A landscape with many valleys, sampled at points; each row gives a point and its height.
A ball rolls from a point to the lowest of its 2 nearest points, and stops where none of them is lower. Distance is the straight distance between rows; heights are no part of it.
J97: [108 168 120  59 106 104  93  93  93 116  83 105 136 147 135  92  93 144
 100  96]  h=384
J887: [147  98 134 123 110 164 130 109 124 118  81 127 172 163  46  96 126 130
 102 113]  h=544
J359: [ 70 112 150  74 107 167  77 107  94 116 131  88 160 165 159 120 113 173
 137 129]  h=369
J116: [175 116 123 121 108 130 128 158 140 110 151 141  82  89 147 133 180 146
 128 151]  h=446
J721: [ 93 119 138 110 140 109  95  92 135 112 154  93  75 116 154 139 143 141
 137 105]  h=360
J40: [ 80  70 175 130 119 140 122 149 108 112 149 144 148 132 136  90 139 173
 162 149]  h=375
J952: [154 145 145 157 135 184 103  70  92 193 128 107 170 168  91 158  68 114
 164 131]  h=663
J690: [104 138 130 129 125 119 182 135 165 113 170 114 120  66 157 120 127  66
 162 177]  h=523
J558: [126 130  91  98 120 105 112  94 110  98  70 154 200 210 146 108 106  97
 106 155]  h=418
J34: [131 129 130 164  66  73  80 173 148 130 159 110 135  82 173 121 153 157
 163 178]  h=599
J124: [133 127 159 164 149 117 119  93 143 163 140 103 121 148  84 111 145 131
  92  83]  h=548
J762: [144 164 103 116 128 108 143 123 100 133  71 193 113 198 103 101 112 152
  90 140]  h=501
J726: [ 88 142 144  75 136 180 159 160  93  82 135 115 147 155 156 131 154 144
 134 150]  h=274
J771: [ 65 147 172 104 128 106 104 152 122 128 183  97 117 115 186 128 122 155
 127 117]  h=346
J547: [162 149  92 157 118 164 142 104 166 153 115 156 107 154 117 148 140 129
  42 117]  h=495
J682: [128 168 134  68 123 142  66  75  77 127  91 109 112 155 113 144  88 139
 170 104]  h=417
J802: [157  50 124  99 124 162 120 101 110 158  74 124 142 102 116 115  91 153
 108 106]  h=667
J882: [124 117 127 123 172 157 105  86 110 159 145  76 141 150 128 158  95 112
 111  59]  h=272
J576: [147 113  87  91 153 111 126  91  91 129  75 103 167 154 116 113  88 108
 105  67]  h=535
J848: [126 103 123  87  95 154 118 114 112 107  78 112 155 159 126 121 163 184
 131 154]  h=280
J947: [154 142  59 105  65 143 151 161 104 113 135 180 102 127 178 131 141 140
 100 157]  h=399
J317: [118 143 160 171 118  92 125 160 169 115 156 170 107 117 139 147 169 136
 123 169]  h=555
J943: [125 141 143 173 138 157 108  78 103 205 135 113 152 166  78 137  75 131
 148  85]  h=648
J996: [ 61 125 141 177 150  63 127 157 149 124 133 130 112  93 162 156 110 117
 170 105]  h=296
J494: [102  80 138 114 163 177 137 113 123 102 153 102 172 157 142 130 114 114
  92  86]  h=200
J308: [111 164  79 100 116 138 144 143 151 109 129 186  81 138 172 143 125 144
  70 152]  h=187
J522: [ 80 128 166 134 190  89 148 173 103 124 169 118 135 113 153 125 124 112
 174 123]  h=320
J467: [142  88  85 116 125 144 145  97  98  99  55 140 164 193 123 135 145 149
 128 146]  h=281
J596: [133  74 160 139 141 162 123 123 109 168 133 129 137 127  68  90 122 167
 143 106]  h=622
J810: [113 173 116 133 150 139 124 160 142  96 126 161  74 179 113 174 161 156
 119 136]  h=294
J62: [138  97 103 159  92 126 139 140 116  97 199 105 138  93 136 125 128  93
 174 109]  h=500
J323: [137 159 105 208 140 116 188 176 187 181 134 119 159  78 118 138 157  71
 146 158]  h=372
J621: [110 129 159 132 146  98  94 104 109 143 133 123 102 141  97 109 101 158
 149  94]  h=295
J132: [128 125 129  89 168 147 175 139 104  94 117  94 108 135 145 141 158 105
  98 103]  h=387
J942: [146 145 111 145 126 108 154 166 157 131 111 119 136  73 141 114 145  72
 212 204]  h=293
J101: [175 171  68 154 152 173 117 188 135 132 161 150 153 129  86 128 122  74
 190 192]  h=502
J234: [128 121 117 192 174  68 168 168 167 150 131 113 143  78 138 147 130  96
 153 115]  h=521
J84: [154 143 131 120 127 145 138  79 149 172 109 112 125 120 111 110 134 122
  53  65]  h=572
J801: [161 146 103 143 110 127  88 182 155 121 141 195  83 119 129 161 151 159
 107 178]  h=252
J753: [104  93 130 136 137 154 101  84  79 149 135  89 119 144 107 158 103 145
 193 118]  h=364
J56: [136 145  91 187 123 121 146 177 122 108  86 131 190 114 137 103 131  52
 183 175]  h=251
J404: [163 118 112 106  87 124 158 140 120 113 109 196 106 128 170 117 148 130
  72 138]  h=423
J908: [107 120 150 194 154  61 115 135 138 177 139 131 122 136 114 125 117 138
 156  81]  h=566
J417: [134  67 116 111 137 165 108  94  99 127 112  96 135 145  98 124 121 150
 162 100]  h=337
J222: [121 162 132 207 172 107 177 172 179 187 158 130 147 104 132 141 161 116
 123 131]  h=333
J699: [111 141 140 140 158 104 123 131 108 147 184 134  77 106 171 160  99 118
 169 102]  h=393
J871: [146 119 129 104 136 111 119 101 107 108  88 117 111 158 126 108 125 131
  83  82]  h=532
J527: [143 153  95 130 114 134 135  87 157 123 104 190 116 166 132 131 108 127
  38 135]  h=480
J902: [155 132 106 115 149 121 135  75 126 157  83 106 157 145 130 109 112  99
  55  50]  h=559
J373: [138 167 103 163 111 118 126 172 129  95 122 121 177 107 132 112 152  71
 211 214]  h=323
J965: [151 128 141 129 152 132 147 136 124 110 115 133  85 168 104 147 175 145
  94 108]  h=478
J197: [ 98 139 145 156 154 142 162 108 161 123 171  97 123 114 141 147 153  84
  87 116]  h=552
J208: [164 128 174 126 154  83 115 156 123 118 125 155  86 115 124 102 162 165
 117 103]  h=593
J529: [152 158 119 102  86 120 122 182 147 121 152  98 113  93 189 145 176 162
 140 184]  h=292
J994: [101  51 143 129 154 186 136 108 131 152 146  84 169 104 118 144 121 144
 138 125]  h=623
J12: [107 136 142  79 165 113 133 137 109 132 162 118  88  81 169 141 127 125
 120 105]  h=338
J215: [145 102 111 185 106 110 137 157 130 109 168 122 162  78 137 133 138  94
 178 155]  h=515
J620: [158 156 118 126 154 156 206 157 154 164 156 116 113  93 131 134 148  87
  93 125]  h=443
J468: [145 122  90 190 141 113 151 178 104 107  86 115 177  61 132 124 133  82
 194 185]  h=156
J89: [171 127 119 179 111 106  92 177 108 103 155 152 170  94 131 138 167 135
 151 195]  h=578
J626: [ 84 147 168  74 118 113  77 123  88 143 135  99 112 142 153 106 121 182
 142 101]  h=386
J741: [ 59 112 144 184 151  72 144 141 151 107 148 115 117 150 139 142 143 110
 140 111]  h=312
J636: [156 129  59 145 112 130 133 146 151 130 119 195  67 135 129 159 122 161
  84 137]  h=248
J145: [146  99 178 154 149 111 123 140 119 144 121 136 151 158  66  84 146 173
 148 103]  h=611
J967: [124 177 130  77 113 148  70 103  72 118  97 120 134 154  87 170  66 100
 174 135]  h=444
J869: [172 154  84 156 120 184 190 153 171 150 169 119 111 107 121 151 154  82
 120 146]  h=475
J193: [ 97 161  97  61  89  95 110 123  74  91  57 108 175 123  70 130  88 124
 135 125]  h=449
J80: [120 125 130  74 143 120 165 107 123  93 134 102  87  98 169 150 134 116
  98 108]  h=361
J508: [120 152 146 146 126 147 122  90 168 116 128 135 117 189 116 143 138 118
  59 126]  h=363
J935: [119  72 136 134 157 192 174 138 112 130 150  88 157 131 108 132 146 147
 123 128]  h=634
J639: [161  90 116 137  73 130 120 120 117 106 176 114 107  76 140 117 129 122
 144 111]  h=485
J49: [142 120 142 152  89  49  74 133 153 136 123 125 114  79 146  99 140 144
 165 158]  h=608
J782: [144  94 111 122 153 156 170 109  88 131  99 119 165 166 110 102 134 155
  86  82]  h=321
J241: [135 114 177 116 150 101 105 149  92 118 109 164 120 150 100  80 135 167
 122  92]  h=602
J111: [ 83 111 147 125 182 143 161 156  96 145 185 106 139 113 117 115 111 123
 160  94]  h=291
J406: [140  54 125  66 147 149 107  91 139 153  56 146 162  87 138 137  70 132
  99 123]  h=680
J140: [116  81 138 109 121 150 124 114 104 101 126 111 119 155 110 114 159 166
 146 125]  h=309
J791: [151 138 167 151 170 111 148 157 126 165 137 143 122 136 109 110 170 147
  84  74]  h=594
J680: [116 145 127 183 164 108 138  93 140 190 169  88 106 111 137 160 143 131
 133  69]  h=549
J133: [ 99 147 178 133 153  70 110 183 135 106 148 123 137 127 157 126 173 165
 163 158]  h=353
J970: [145 122 111 118  72 171 149 107 121  75 148 115 105 103 154 144 167 110
 106 154]  h=430
J236: [145 110 137 110 143 119 133  97 128 125 126 126  83 104 130 117 121 134
 100  71]  h=545
J510: [143 125 116  85 139 121  92  77 100 133  88 123 119 138 109 127  81 110
 115  64]  h=516
J216: [172 112 102 163  99 169 179 138 141 115 177 114 118 103 125 146 167  97
 111 132]  h=499
J281: [111 138 157 186 174  89 160 174 156 141 150 129 143 132 123 144 171 114
 144 140]  h=306
J839: [100 101 153 104 163 123 132 138  93 111 168 124 112 114 135 116 121 143
 138  91]  h=316
J931: [ 75 133 132 140 157  89 125  94 128 103 143  77  99 127 145 159 150 124
 161 124]  h=343
J151: [155  68  87  94 105 133 141 101 163 134  57 149 212 150 134 119 108 100
 116 147]  h=204
J61: [130  98 137  89 131 155 108 112  60 124 105 142 144 137 121  86  87 169
 133 100]  h=432
J696: [ 83 163 142 111 158  57 127 181 134 129 147 110 123  62 193 129 123 111
 180 144]  h=290
J625: [ 88  85 133 170 157 154 138 108  92 166 171 125 134 156 142 156  73 129
 162 128]  h=289
J232: [113 105 139 123 182 141 145  95 122 130 143  86 143 155 125 144 132 120
  74  63]  h=236
J456: [132 131 156 185 152 106 139 115 171 154 149 102 107 122 118 125 168 133
  98 113]  h=537
J590: [170 159 138 119  61 121  89 165 156 127 136 149 101 111 161 102 167 164
 111 163]  h=259
J702: [121 145 139  88 148 123  74  81  87 134 129 102  76 142 152 144  99 144
 151  89]  h=394
J963: [143  97 142 139 132 170 108 103  98 196 119 107 151 139  57 110  75 146
 156  95]  h=635
J669: [123 153 170 130 105  97  97 122 155 110 122 137  94 140 127 106 170 168
 115 139]  h=254
J605: [127 114 149 201 124  87 111 130 197 143 144 136 112 124 130 129 160 123
 123 141]  h=547
J701: [139  49 105  82 108 158 116 101 124 101  73 135 190 160 155 128 117 132
 115 136]  h=275
J265: [115 139 148 126 158 138 138 180 115 104 132 144  92 167 100 154 190 173
 151 149]  h=315
J337: [110 143 163  84 123 147  79 116  68 141 128 140 122 138 106 100  52 149
 147 103]  h=411
J155: [117 147 115 113 113 133 124  87 135  92  86 157 137 175 150 107 110 111
  55 112]  h=463
J237: [166 101 117  85 119 191  88  98 105 152  90 138 159 147 128 155  62 108
 160 124]  h=383
J563: [149  90  77  93 109 132 115 125 150 130  59 120 211 131  69 141  90  89
 158  99]  h=487
J518: [ 73 117 176 181 142 107 125 113 160 113 160 114 147 153 113 115 126 120
 119 125]  h=327
J109: [ 87 134 179 153 152 155 135 114 150 110 150 147 132 175 106 125 152 123
  89 123]  h=345
J328: [126 104 154 182 169 102 122 126 110 181 158 104 136 138 100 124 137 154
 155  69]  h=574
J542: [129 136 153 154 142 135 104  86  81 167 131 117 104 183 120 160  98 133
 187 113]  h=389
J896: [ 65 133 166 136 133 111  94 139 104 125 178 132 146 135 146 111 110 166
 161 127]  h=359
J752: [155  95  90  78 113 152 111 113 135 150  61 122 175 103  76 161  56 100
 147 121]  h=476
J524: [145 129 100 114 134 126 135  99 116 112  84 165 183 202 142 110 102 104
  58 127]  h=441
J579: [152  82 101 104 128 167 129 103 137 148  68 119 216 173 100 105 119 115
  92  91]  h=199
J225: [ 90 111 155 160 111  81  99 112 153 121 171 135 113  82 173 113 115 125
 138 143]  h=297
J66: [164  80 110 105 138 188 121  83 115 201  95 114 157 116  88 130  79 157
 134  93]  h=651
J119: [145 131 137 114 177 130 186 150 134 146 155 104 105  93 129 130 139 102
 104  86]  h=415
J474: [106 160 134 103 130 139 137 166 147 105 146 173 106 141 167 126 146 132
  64 151]  h=215
J991: [143 117  91 125 168 145 180 125  80 114  91 128 144 199 128 136 163 131
  83  98]  h=285
J968: [116 140 120 106 127 137 107 114 128 101  78 127 207 140  48 128  88  86
  93  92]  h=479
J274: [157 163 141  99  60 103 115 125 156 117  97 138  84 123 130  99 156 160
 102 155]  h=227
J183: [166 152  90 132 112 154 125 188 138 109 162 154 113 114 113 146 151 110
 164 193]  h=413
J554: [ 94 138 118 175 169  95 159 141 144 160 159  90 127 105 136 133 140 107
 151  86]  h=536
J843: [126 150 179 119 111  97 109 105 150 106 115 150 110 110  83  83 115 127
  92 116]  h=344
J731: [193  92 115 153  99 119 123 159 130 108 156 133 120  88 125 123 167 133
 160 122]  h=466
J36: [ 68 154 165  93 121 129  77 109  98 140 171 105 124 154 154 117  79 169
 165 124]  h=374
J610: [134 170 140 109 124 113 134 187 153 131 152 129 131  64 164 112 147  96
 160 216]  h=189
J768: [ 83 144 158 151 117  92  82 111 133 153 166 150 103 107 170 124  77 131
 151 119]  h=314
J634: [105  88 155 144 157 123 131 153 102 122 163 120 142 133 112 114 155 172
 187 132]  h=356
J613: [115 175 120 155 135 120 164 156 190 126 121 131 112 104 147 125 130  70
 174 217]  h=217
J301: [160  89  93 135 135 176 168 122 106 125  79 137 139 188 113 156 153 160
 106 129]  h=240
J927: [163 136 141 121 122 106 165 119 128 125 100 177  94 144 141 109 133 139
  67 107]  h=442
J176: [103 146 127 146 153  94 157 140 170 101 152 122  93 120 131 156 168  87
 140 159]  h=299
J343: [165 117 113  90 120 194 105  94 118 183  91 130 166 125  69 181  59 106
 156 129]  h=434
J178: [170 140  83 195 117 134 180 184 149 159 150 104 170  96 118 138 156  71
 179 150]  h=419
J434: [124 142 143 164 161 114 109  86 100 168 164 128  86 146 151 167  94 127
 159  98]  h=410
J243: [106 145 132  90  82 112 115 110 145 110 103 100 114 136 173  97 144 159
  92 125]  h=435
J499: [127 134 127 154 156 136 154  89 170 175 165  72 125 120 138 155 148 106
  68  89]  h=564
J708: [ 97 114 138 173 145  71 119 162 156 120 140 133 129  63 170 134 134 128
 148 154]  h=276
J823: [106 187 132 131 168 108 160 162 177 113 130 131  94 145 132 142 163  87
 173 182]  h=270
J346: [ 91 116 150  96 146 154 133 119 102  93 135 141 141 154 148 113 116 133
  83 103]  h=238
J754: [128  85  79 211  90  93 108 153 121 113 154 127 156  84 149 134 112 102
 180 109]  h=531
J425: [126 149 128 132 174 176 185 164 116 110 136 132 114 175 105 157 144 111
 108 123]  h=237
J427: [149  86 137 198  92  98 118 135 167 125 159 160 122  96 133 107 143 117
 124 157]  h=556
J6: [113  94  96 173  92  79 105 147 135 139 165 133 124  69 166 133 112 131
 187 135]  h=541
J90: [138 138 111 124 145 131 141 141 111 113  97 178  96 200 105 129 139 168
  93 112]  h=489
J711: [108 179 117  70  87 100 109 106  93  98  56 119 168 180 135  93 114 143
  96 131]  h=402
J357: [102  62 137 169 136 178 113  80 132 174 158 106 174 124 108 138  99 135
 156 125]  h=612
J818: [110 135 162 127 150 118 150 182 123 111 159 142 138 147 128 129 180 173
 161 162]  h=334
J713: [123  76 139 131 122 175 125  96 156 162  85 103 172 123  71 118 116 154
 118 143]  h=579
J206: [115 135 121 121 169  88 176 140 138 131 142 100  89  71 166 131 121  85
 190 135]  h=433
J316: [171  71  85 107 116 147 145 111 161 168  47 117 209 124 103 129 129 106
 111 104]  h=77
J476: [154 170 120 135 159 137 147 185 166 132 152 172  83 123 111 165 145 120
 113 161]  h=455
J229: [126 100  88  83 107 121 127 106 103 103  52 129 190 141  93 117  98  89
 142 118]  h=452
J371: [115 100 108  75 100 165  96  97 109 131  72 133 159 116  95 132  78 156
 155 132]  h=397
J759: [123 141 130 104 102 121 127 118 155 102 127 102  77 116 169 135 170 141
 100 143]  h=450
J700: [ 95 167 156  63 115 110 120 158 125 113 155  85 111 123 178 124 149 161
  92 123]  h=328
J679: [119 170 119  99 100 149 144 130 155  93 136 118  87 141 173 166 162 121
  96 178]  h=465
J539: [113 120 115  89 142 176 163 145  79  81 112 151 137 176 143 138 154 159
 112 148]  h=235
J906: [101 158  96  97 161 165 174 146  96  89 125 151 115 191 135 159 141 119
 101 134]  h=195
J32: [173 134 126 127 136 116 157 143 140 105 117 140  67 113 135 150 171 133
 104 124]  h=464
J877: [128 154 136 128 120 127 125 118 128 111  69 141 149 187  63 109 129 126
  81 123]  h=528
J920: [143 148 129 172 132 144 163 135 179 155 163 140 103 126 122 153 168 122
  78 127]  h=525
J25: [111 147 161  98 128 107 122 121 110 115  98 130 120 123  57  81  97 126
 102  87]  h=322
J842: [134 160 117 111 123 163 191 129 178 111 154 126  94 107 141 123 137  71
 149 187]  h=504
J824: [133 140 104 113 119 121 142 102  91 112  60 176 169 191  76  93 115 129
 103 137]  h=514
J26: [134  72 120 105 136 153 166 121  80 116  96 150 173 148 139 110 131 153
 111 120]  h=352
J422: [169 142  94 169 108 174 164 135 168 166 151 146 112 119 132 150 173 136
  42 109]  h=511
J304: [112 149  92  59  88 135  85 128  58 128  66 128 174 106  72 159  74 131
 154 140]  h=474
J513: [163 123 124 141 138 138 172 135 136 146 131 160 106 114 146 118 139 125
  45  84]  h=461
J73: [117 111 111 157 153 105 157 136 139 141 176 112  85  67 157 161 102  89
 176 112]  h=412
J614: [131 140 135 177 173  84 162 184 172 145 116 152 144  77 129 136 143  90
 166 177]  h=503
J447: [126 112 103  76 128 124 143  98  72  99  84 143 183 171 168  88 115 142
 111 125]  h=385
J262: [130 173 109 114 121 111 112 176 163 108 114 171  58 140 130 170 161 167
 116 166]  h=277
J622: [121 132 133  97 116 107 143 115  70 114  73 153 146 165  91  66 115 157
 107 120]  h=527
J264: [ 75 111 137  89 147 157  95  98  99  90 143  76 150 148 150 146 125 131
 150 118]  h=349
J299: [130 117 129 206  99 133 152 134 182 145 190 116 148  88 131 125 138 103
 104 129]  h=546
J915: [116 127 105  79 113 133  98  88  90 101  58 115 171 140  72 106  99 141
 147 110]  h=424
J288: [154 109 120 109 154 186  84  88  99 157 120 105 165 160 107 143  75 121
 145  80]  h=325
J988: [157 117 157 146 178  85 128 156 124 151 158 124 117 113 110 115 139 145
 138  88]  h=583
J889: [150 158 147 110 148 146 101  81  82 154 122 140 103 160 107 136  63 111
 135  82]  h=496
J668: [146 174 164 106 138 162  94  86  57 146 113 126 116 158  72 152  60 105
 162 129]  h=471
J22: [113 165 110  81  90  96 119 115 115 112  79 114 146 172 187 112 128 163
  78 135]  h=420
J692: [145 135 152 117  72 110 100  91 154 129 134 136  94  83  94  75 103 121
 111 118]  h=362
J588: [107 143 178 107 112 107  95 118 131 117 118 113 119 155  94  95 141 165
 144 119]  h=278
J19: [104 163 166 107 116 146  78  96  73 157 134 131 119 166 126 121  66 151
 183 137]  h=391
J628: [132 106 128 129 123 100 109 129 113 139 186 137  78  56 177 145 108 142
 164 129]  h=409
J867: [156 114 117 172  71 102  68 163 120 101 168 120 151 101 147 110 168 140
 179 165]  h=590
J376: [ 81 105 153 160 188 138 133 107 112 159 181 101 147 143 135 138 104 123
 145  88]  h=260
J134: [138 156 155 120 126  55 109 178 160 127 143 118 133  84 178 137 179 156
 136 165]  h=373
J209: [165 118 114 133  60 152 129  97 159 111 105 156 132 130 119  90 114 114
  56 126]  h=406
J779: [102 132 137 151 108 144 173 124 162 109 178 119 126  85 143 141 138  73
 107 157]  h=539
J570: [174 154  94 170 128 151 157 173 142 123 155 127 154 128 112 124 135  59
 196 166]  h=460
J320: [112 150  90 101 140 138 163 118 114 103 106 168 104 174 168 158 123 133
  62 132]  h=150
J14: [125 124 100  80 110 125 120 105  97  92  52 119 145 196 139 126 153 156
 134 133]  h=239
J591: [148 148  80 113  63 170 161 152 117  82 163 121 104 128 159 131 161 111
 145 153]  h=405
J914: [128 178 134  86 111 132 156 193 157 124 140 131 104  95 179 136 151 135
 141 186]  h=250
J964: [ 98  75 156 155 130 167 130 100 147 135 129 105 180 163  91 112 147 144
 126 135]  h=591
J932: [117 139 163 153  85  58  63 102 160 146 142 138  97  78 120 108  96 151
 163 144]  h=615
J200: [162 152  88 115  56 120 118 102 146 117  84 170  80 147 143 121 151 159
  98 144]  h=194
J297: [147 125 138 120 116  96 123 149 140 119 165 117  97  50 162 133 145 129
 160 150]  h=425
J400: [183 150  74 121  62 168 135 189 106  92 153 167 102 127 159 137 164 149
 131 160]  h=377
J880: [146 135 134 170 113  93 107 177 162 114 140 150 124  79 144 145 173 131
 147 203]  h=565
J667: [154 106 146 154 140 104 106 102 140 155 155 121  79  97 118 124 104 128
 116  87]  h=554
J347: [146 130 137 107  98 112 148  90 143 126  84 148 125 121 102  81 108 106
  46 103]  h=429
J821: [132 146 103  91 129 110 138 110  97  81  83 126 105 183 160 139 169 141
 100 126]  h=197
J172: [141  84 129 100 101 159 127 106 127 139  62 125 170 119  58 103 113 128
 110 160]  h=562
J974: [ 95 147 168 171 129 107  82 112 117 147 151 143 105 157 125 117  74 144
 172 112]  h=313
J998: [128 138 168  97  99  95  84 117 146 137 155 147  98  91 166  92 108 150
 115 121]  h=348
J765: [109 101 147  68 115 175  85  92  97 149 109 129 143 103 126 118  81 173
 151 150]  h=371
J342: [152 132 110 187 110 157 148 155 145 103 194 122 154 137 103 132 162  90
 144 135]  h=518
J419: [119 142 145  72 114 103  90 108 112 133 113 133  99 111 160  90  90 156
  98  94]  h=365
J653: [ 95 141 157 106 113 108  97 107 103 106 100 129 139 137  48  72 117 150
 143 119]  h=298
J835: [133 110 120 183 138 104 120 111 156 193 168 105 107  96 132 142 102 123
 130  86]  h=557
J483: [127 136 158 131 207  86 170 185 133 136 150 132 127  75 144 112 144  90
 157 132]  h=354
J461: [119 149 133 121 121  92  88  93 114 139 151  97  55 106 170 151 107 149
 159 119]  h=376
J481: [102 130 136 140 152 121 151 129 131  99 144  94  99 148 120 155 179 127
 148 127]  h=324
J565: [109  82 139 159 133 171 110  89  98 186 147 139 121 131 133 147  69 162
 173 155]  h=319
J296: [152 149 107 112 105 108 128  97 135 104  78 131  77 163 131 136 159 138
  74 133]  h=155
J833: [146 151 121 138 149 147 138  82 155 131  97 121 144 189 120 119 139 114
  28  99]  h=388
J781: [155 154  67 114 138 153 126 188 164 108 140 164  80 106 107 169 134 125
 147 164]  h=436
J118: [ 97 166 173 104 114 104  58  96 139 145 147 144 100 108 131 102  77 129
 130 122]  h=331
J370: [152 117 103 216  93 142 133 160 174 135 187 140 149 120 110 143 149 111
 128 168]  h=533
J438: [100 103 157 112 114 169  81  76 111 165 123 125 122 123 124 146  71 157
 177 175]  h=347
J397: [ 99 165 145 130 154  76 151 184 154 122 128 128 153  76 178 117 151 108
 162 192]  h=249
J846: [120 153 145 165 185 144 197 172 140 139 164 120 128 150 105 147 172 114
 129 120]  h=279
J51: [157 153 122 169 156 129 172 179 172 134 156 145 115  94 113 151 140  86
 146 179]  h=477
J2: [ 99 142 175 107 140 124 131 147 122  89 144 146 122 133 168  97 143 134
  90 134]  h=244
J105: [123 145 126  94 119 104 135  93 126 104  73 138 166 142  90 111  85  77
  63 103]  h=453
J383: [179 163 109 103  77 148 141 201 113 107 158 131 129  90 161 138 181 137
 156 182]  h=336
J31: [123 150 114 119 121 174 172 128 171  98 158 116  70 124 137 169 158  86
 113 169]  h=482
J309: [111 124 138 212 142  73  97 136 142 171 123 152 104 119 151 166  80 134
 150  92]  h=560
J520: [115  96 101  58  90 130  92 105 144 136  50 133 177  93 133 133  76 124
 148 157]  h=427
J444: [110  67 127  78 128 173 107  95 114  99 113  97 174 141 151 129 120 130
 137 136]  h=317
J548: [170 137  91 128  69 139 113 147 162 111 117 196  70 129 130 144 149 158
  95 155]  h=225
J794: [ 88 134 151  69 114 143 134 158  93 109 150  95 137 140 171 116 157 176
 133 133]  h=305
J528: [125 154 136 128 140 124 117  83 141 172 116 100 138 133  67 106 112 121
  93  44]  h=558
J813: [166 157 115 131  94 132 117 185 106  80 170 122 135 113 136 130 172 101
 187 183]  h=378
J688: [168 163  89 176 144 168 156 173 185 173 154 151 125 110  88 145 136  86
 167 184]  h=505
J420: [156 131 144 104 176 112 178 182 137 117 150 137  95  77 139 132 146 110
 116 128]  h=390
J15: [128  89 111 115 146 169 132 103 126 103  91 119 191 182 137 130 127 105
  85  90]  h=137
J598: [128 101 103 206 113  77 105 137 156 161 130 153 104  72 155 155  85 123
 178 110]  h=551
J859: [ 94  95 139 176 142 159 124 101 128 176 155  92 179 150  92 113 134 143
 139  96]  h=600
J597: [153 113 144 137  82 136 124 105 161 105 145 136 111 113 124 104 131 126
  92 128]  h=382

Call two points neighbours if one is among the 2 nearest of the other. Go from one point of each pair to the other, from neighbour to neighbour, staying as low as possible. Name the highest point that can't be avoided.
J906 and J316 -> J2
J200 and J301 -> J467
J494 and J699 -> J434
J296 and J708 -> J768
J316 and J15 -> J579

Write out the way that a ball takes from each point below.
J197 -> J779, J690, J842, J31, J679, J759, J243, J22, J711, J97, J419, J998, J118, J768, J225, J708
J145 -> J241, J208, J988, J328, J908, J309, J598, J6, J754, J215, J62, J639, J731, J116
J889 -> J668, J967, J682, J702, J461, J721, J931, J481, J176, J823, J613
J299 -> J370, J342, J216, J869, J620, J119, J420, J483, J522, J111, J376
